Points, in no order, along strands that fork, close into loops and pass close to each other.
(in the rows, 128 means zero)
Points whose rows are less than 96.7 apart are linked; no others are.
pef: [ 72 101 133 138 136 147 149 123 120 122 103 139 120  93 175 113 143  81
 163 122 143 130 136  94 107 114 167 139 123 165 160 140 147 111 134]
Siko: [132  98 158 112 141 155 103 105 103  77 101 166 134 114 145 161 132 136
 131 138  93 155 101  96 142 108 161 163  89 208 202 139 136 128  98]
luv: [149 146  86 184 139 113  53 141 100 166 175  65 107 132  91 141 103 155
 110 112 141  70 105 176 142 107 106  96 181  68  77 102  56 154 127]
des: [ 74  66 171 111 130 129 103 100 138 137 145 162 126 122 154 163 121 144
 155 117 159 146  91 116 124  94 132 151  99 151 173 162 100  70 157]
rodi: [121 130 130 124 129 133 154 131 133 115 122 160 135 107 139 117 153 122
 105 126 167 131 154 128  90 129 124 132 103 103  94 151 140 119 133]
Bagen: [141 116 127 163 102 102 147 175 139 116  58  87 141 162 112 151  63 138
 197 162  46 164  85 144 170 158 175 122 194 117 107  95 126 166 131]
doko: [143 104 171  99 136 100 187 118 127 116 105 176 139  85 123 101 146 142
 178 120 116 184 161 109 106 151 161 168  91 139 159 172 177 132 129]
farin: [135 176  72 163 170 115  98 106 113 170 167  73  99 173  98 122 111 102
  88  93 175  72 175 157  92 158  63  98 170  86  96  94  94 163  99]
nulin: [145 147  96 127 115 159 100 137 130 126 183 138 132 150 112 130 155 147
  50 129 155 103 125 147 127 111  95 105 128 103  83 140 101 111 120]
nem: [139 159  77 166 153 127  56 126  98 180 205  60 112 166  76 136 103 147
  89  95 161  71 124 158 136 121  87  96 186  75  87 108  53 147 102]
folan: [139 184 100 160 125 112  98 149 136 150 181  78 121 161 106 119 130 131
  93 136 144  81 119 146 143 107  94  91 175  71  79 112  85 143 125]
Nor: [ 91 149 117 133 119 178 120 123 128 121 185 127 171 149 139 123 124  56
 118 142 156  79 144  94 121  91 102 130 175 117  86 124 135  87 108]
tozaf: [136 143 129 118  99 148 116 146 116 101 136 141 153 153 161 123 130 124
 114 132  82 137  98  92 168  94 156 144 110 186 154 117 125 155 101]
kefu: [106 167 108 128 113 163 126 127 127 135 210 118 182 162 129 115 110  63
 120 147 134  77 125  92 155  70 105 121 183 110  93 104 121 102 108]
damop: [134 117 153 107 130 121 178 124 113 102  78 171 154 105 126  97 127 144
 161 129 110 178 158 101 113 161 168 163  93 162 170 146 187 150 105]
Zemod: [177 154  98 128 140  75 151 136 119 176  78 106  87 127 102  91 123 117
 120 111 127 107 169 188 103 202  95  84 140 116 112  70 159 172 162]
tafuf: [130 143 129 150 102  93 151 175 141 141  67  80 145 173 123 123  81 146
 187 147  60 166  92 131 174 161 167 126 174 134 132  97 129 176 129]
Siz: [138 177 115 138 108 101 128 166 141 138 134 108 132 167 136  99 138 137
 102 145 125 112 127 139 139 123 118 104 135 104  93 105 121 158 137]
fato: [145 167  97 167 142  82  92 146 123 161 139  73 105 151 105 118 129 133
 115 128 135  87 121 169 132 129 111  82 169  74  86  94  83 164 143]
Fup: [ 71  79 182  90 133 101 119  83 142 160 154 153 110 137 149 149 131 147
 170 107 162 153  86 120 122  96 121 144  88 164 197 149 105  69 167]
noze: [101  67 146 106 134 166  98 106 161 138 167 156 130 125 105 182 129 150
 108 111 185 136 107 143 136 120 105 126 115  92 107 181 107  43 159]
vopot: [144 121 152 102 138 143 120 110 100  75  84 167 153 118 125 136 131 141
 140 138  87 173 125  89 139 134 174 161  88 204 200 130 157 141  83]
pab: [168 168 106 134 127  95 115 138 115 150 128 109 113 154 117  92 148 150
  86 130 141 110 136 165 111 136 108  91 122 101  97  96 112 159 140]
tuv: [148 100 156 102 124 127 145 120 127  97 117 184 148 115 132 126 144 152
 116 137 123 160 138 121 107 118 143 157  80 132 130 156 139 125 129]
bufer: [177 147 141  93 114 124 127 142 114  87 116 165 162 147 128 124 129 180
 119 145  77 164 128 105 155 141 145 164  78 164 172 125 147 161  97]
Vofe: [154 167  96 132 134  97 160 143 145 161  88 105  83 113 115 100 113 111
 102 124 147 107 176 173  99 203  83  92 141 112 102  79 172 171 153]
lesuz: [171 118 120 157 118  80 123 174 123 122  57  86 129 147 113 129 108 188
 163 161  59 134 113 159 166 162 171 112 168  91 128 103 115 173 153]
vopaf: [188 109 135 107 126 137 135  89 119 127 143 160 117 104  96 111 152 155
  83 125 145 148 139 168  78 119 119 115  85 110  96 150 113 124 125]
Dul: [ 62 104 149 119 144 130 131 125 132 141 142 154 132 103 163 138 150 100
 162 100 177 127 135 108 103 115 132 144 117 121 135 160 120  74 155]
zosum: [163 110 161 103 127 107 175 115 127 107 107 176 137  95 118  99 150 150
 140 136 123 174 158 125  91 142 149 153  87 120 131 167 160 132 130]
faz: [158 191 131 112 118 110 120 162 114 121  72 101 169 156 101 121  98 198
 174 138  53 178  99 108 193 174 171 151 124 167 197 103 149 167  82]
zakif: [100 171 102 138 123 138 164 148 170 140 121 101 109  77 142 128 109  80
 104 128 172 101 197 122 102 178  80 118 148  97  86 111 176 151 123]
Dut: [110  48 173  97 125 135 114  97 151 126 140 171 131 116 129 179 111 169
 137 119 134 157  94 139 146  95 116 171  80 142 157 173 112  74 160]
pivun: [157 138 107 187 119  97  88 166 128 134 127  75 108 128 115 139 105 151
 136 159 103  87  99 170 155 106 134  97 180  62  77 101  85 163 151]
tes: [ 52  99 159 122 143 123 117  98 130 152 154 133  92 122 176 129 152 111
 181 116 166 124  96 103 103 105 137 126 126 160 200 145 110  62 161]
Sevin: [147 172  75 158 168  90 103 110 105 176 140  85  89 155  99 117 111  99
 103  81 170  80 174 170  93 168  70  94 152  94  98  74 102 173 118]
rokep: [109  82 130 116 122 181  94 120 150 115 171 164 139 132 115 174 134 140
  85 123 174 125 117 138 130 115 103 126 121 105  95 173 109  54 143]
bev: [140  69 166  87 142 135 130  77 165 153 155 156 103 110  86 158 151 153
 120  99 158 158 113 162 119 108 113 124  94  88 108 188 102  62 160]
dip: [144  47 172  98 129 147 121  91 143 101 134 171 133 115 120 189 107 180
 134 133  95 165 102 150 163 101  98 197  60 160 172 175 130  89 141]
giz: [132 131  99 123 106 184  90 144 137 117 209 140 146 156 112 151 144 132
  56 131 150 100 119 131 150 105  87 116 146 108  81 155 105  80 124]
donug: [ 71  88 166 127 150 121 124  97 124 128 124 138  88 115 171 139 149 121
 177 125 145 141  89  98 109  98 161 130 113 175 214 151 113  85 147]
ledak: [113 185 110 131 124 145 137 132 131 146 226  95 183 168 106 124 100  76
 117 153 137  70 122  97 161  80  88 118 196  77  80 108 118 114 110]
Fuzem: [160 122  94 191 131 103  56 149  97 145 134  76 108 114 104 150 106 158
 127 133 117  71 102 186 145 108 126  98 175  70  74  96  66 165 147]
mot: [ 96  76 173 123 151 133 107  93 116 104 110 153 103 107 156 160 133 136
 159 133 127 149  82  97 123  96 163 147 100 187 216 152 114  98 127]
babip: [103  94 156 123 156 133 142 103 105 100  79 153 119  99 147 129 143 120
 167 127 116 164 120  90 116 127 187 149 103 190 204 148 150 125 114]
malog: [143 167 135 122  99 128 126 159 116 116 116 110 157 158 149 113 118 145
 133 134  69 154  92  93 181 119 168 143 118 178 163 105 128 180  96]
Kagag: [112 114 143 132 146 158 139 104 104  82  68 134 111 112 142 126 148 110
 148 140 100 155 108  79 122 124 190 135 119 211 198 136 161 129  94]
todol: [ 71 158 110 136 125 158 161 140 161 138 142  97 130  69 154 136 109  54
 130 125 168  91 193 101 108 153  90 132 161 107  92 117 171 130 117]
kur: [160 149  99 158 147  60 103 143 104 170 102  80 104 142 103 113 131 134
 132 116 121  98 134 182 126 155 127  80 154  87  98  80  94 172 161]
pemum: [151 147 145  97 128 132 147 121 108  90  74 167 169 130 107 101 118 158
 153 138  87 184 144  98 136 166 169 159  92 184 192 122 184 154  73]
boz: [153 180  91 150 145  91 120 130 122 160 124  94  96 151 111 102 134 114
  95 115 158  93 159 170 100 158  88  86 141  97  93  86 120 165 136]
geka: [119 178  95 137 125 119 159 156 170 151 111  96  93 104 130 122 105  91
 100 134 157 104 188 144 105 194  72  99 151 106  89  88 174 163 138]
ralid: [142 106 130 109 102 158 111 142 127  91 155 174 152 144 157 157 136 153
  87 132  98 135 106 122 158 101 116 162  86 165 138 146 117 119 126]
Ref: [109 124 126 146 134 173 164  99 121  80  69 109  87 123 143 116 156  87
 148 149  92 145  99  72 127 113 182 117 143 206 178 124 176 120  96]
pinog: [ 82 121 135 130 136 140 146 134 137 124 133 153 138  99 156 132 151 101
 133 110 177 124 154 111  98 124 128 142 119 106 103 160 135  96 137]
Gat: [143 144 129 119 117 121 159 139 129 112 107 156 140 128 139  95 146 137
 101 140 142 137 151 130 100 140 130 127  99 119 105 129 157 151 130]
Fus: [130 170 125 134  96 103 140 171 142 131 120 111 145 173 149  97 123 129
 122 146 104 129 119 121 154 125 140 116 133 127 110 100 130 171 132]
kifim: [123 153 116 129 119 121 179 148 142 129  99 132 124  97 143  97 133 113
 110 131 159 128 172 136  97 167 113 123 113 112  96 122 178 155 135]
Rap: [149  67 164 101 133 149 111 100 121  80 126 179 145 116 131 192 114 166
 129 137  88 167 106 133 160 109 109 197  62 183 189 160 132 106 118]
duvot: [196 135 104 119 144  56 145 130  96 186  71 105 105 132  85  82 126 134
 155  98  97 110 164 198 112 204 117  86 147 121 125  68 145 170 170]
kesa: [128 188 103 143 120 139 111 145 137 142 221  86 153 169 100 124 121 114
  91 144 145  75 120 119 155  92  82 107 190  70  71 126 101 118 112]
Mopup: [189 103 151 107 127 121 154  81 122 130 136 153 109  83  92 101 162 144
 116 118 141 164 150 164  69 126 128 123  89 104  99 168 122 125 125]
sil: [129 161 127 138  97  94 148 176 143 141  90  92 145 176 142 102 100 141
 158 144  80 152 103 122 170 145 157 121 149 136 128  93 133 181 129]
posag: [176 176 136  94 116 108 134 150 118 106  89 141 166 161 106 102 116 195
 149 144  67 173 128 106 168 171 157 152  97 163 189 107 161 165  89]
Makar: [ 63 147 117 135 138 171 149 126 151 149 161  88 137  59 156 146 112  37
 148 121 162  79 189  87 106 141  94 145 179 105 101 126 164 107 115]
kob: [121  71 174 108 144 139 104  98 113  89 108 171 129 106 145 174 122 147
 146 135 109 162  98 106 138 103 149 174  82 189 202 153 123 110 117]
Betaz: [166 130 136 101 109 139 118 143 117  87 142 167 159 144 147 145 135 170
 100 137  76 153 114 111 164 119 132 168  72 173 163 135 130 147 107]
nite: [ 91 120 111 150 119 176 152 107 128 108 117 123 118 119 169  99 134  52
 148 146 122 112 127  86 120  90 156 118 152 174 143 109 152 114 111]
rilal: [ 92 114 105 155 128 179 184 101 138  99  87 100  75 103 160 108 144  61
 161 154 107 129 115  74 122 109 166 117 158 185 163 112 179 110 113]
dimi: [163 127 113 117 125 147 118 111 122 124 152 156 124 128 109 120 155 150
  59 126 156 127 137 159  95 117 109 109  98 103  88 140 110 117 122]
fovak: [155 175 138 130 106 118 116 171 112 114  99  88 160 146 131 129  96 182
 162 138  53 167  83 104 200 145 172 152 125 159 178 110 131 183  93]
nupad: [ 76 115 121 135 120 148 174 139 127 127  90 132 128  83 169 105 129  82
 152 120 141 135 158  99 113 140 158 140 124 165 141 127 172 137 130]
paf: [137 169  73 155 162 141  80 109 107 169 203  70 115 184  78 125 114 125
  69 100 174  73 151 143 110 135  73  95 182  83  90 113  75 142  87]
neke: [ 53 106 152 118 148 122 129 118 128 159 151 141 110 108 176 132 155  97
 181  96 174 124 125 105 103 117 132 138 120 143 169 148 121  67 165]
mopav: [141  91 148 101 149 134 143  86 147 148 150 158 106 101  96 144 163 138
 114  97 172 152 132 151  95 116 117 122 101  81  96 184 103  75 143]
sazo: [160  94 163  98 140 112 160  88 142 138 138 161 105  88 102 124 169 138
 131 105 150 166 143 149  86 119 128 132  91  94 105 187 119  95 147]
vuvu: [129 100 110 120 102 186  93 143 142 107 191 163 147 151 127 164 139 142
  63 129 137 115 108 139 155 104  91 133 119 128  95 160 111  78 141]
Peli: [150 109 116 166 111  85 139 177 139 117  56  87 128 154 111 143  96 154
 177 167  52 139 109 163 159 168 172 104 193  93 101 101 120 165 150]
rapo: [137 162 118 167 108  87 118 175 150 139 132  80 124 154 128 119 108 137
 142 159 105 107 102 147 163 109 134 100 171  75  83 101  98 166 147]
gimak: [ 87 106 131 139 120 165 127 120 120 101 116 150 133 119 173 117 136  79
 143 133 138 117 124  92 114  94 159 133 131 169 143 133 133 111 119]
Libo: [110  70 172  80 135 133 118  82 180 166 167 147 107 133  91 168 135 159
 130  94 177 151 103 153 140 112 101 121 100  91 121 179 109  42 175]
Mege: [123 101 142 111 120 143 129 127 133 101 130 182 148 121 143 139 145 137
 102 132 144 141 131 123 109 107 131 146  93 126 114 157 124 106 134]
mal: [ 89 134 123 129 120 133 178 149 142 132 104 138 132  75 161 110 132  93
 131 119 162 128 173 115 105 153 129 140 117 124 107 134 173 139 134]
Sivon: [122 113 133 117 103 159 107 138 122  91 138 169 154 143 163 138 133 122
 101 134 111 128 110 102 142  89 140 149 106 173 138 135 122 127 117]
Gef: [ 69 140 121 144 137 180 135 116 127 130 171 110 157 105 151 132 121  36
 144 132 165  75 164  92 102 114 101 140 178 110  98 132 153  85 111]
rol: [182 127 105 136 149  47 116 132  85 180  81  94 114 134  89 103 128 137
 156  97 101 105 150 191 124 180 137  84 149 104 112  70 109 172 168]

A piece is two or more points that can be reached from each other along the links. Count, over all rows, the pieces, the separate loops (a circle has one, a figure eight two, a Y none), the forks (points with three links) and the tips (points with one).
pieces: 5
loops: 4
forks: 2
tips: 4

How many points has the smallest loop of links through each point below? Write none if it is on no loop.
Vofe: 16
bufer: 9
pemum: 16
Libo: 12
pivun: none

Name the points in between on the shortest way along the links from the first point to the second, in order.
Peli / Sevin: Bagen, tafuf, sil, Fus, Siz, pab, boz
damop / Dut: pemum, vopot, Siko, kob, Rap, dip
geka / Nor: zakif, todol, Makar, Gef
pivun / sil: Fuzem, luv, nem, paf, farin, Sevin, boz, pab, Siz, Fus
donug / rodi: tes, neke, Dul, pinog
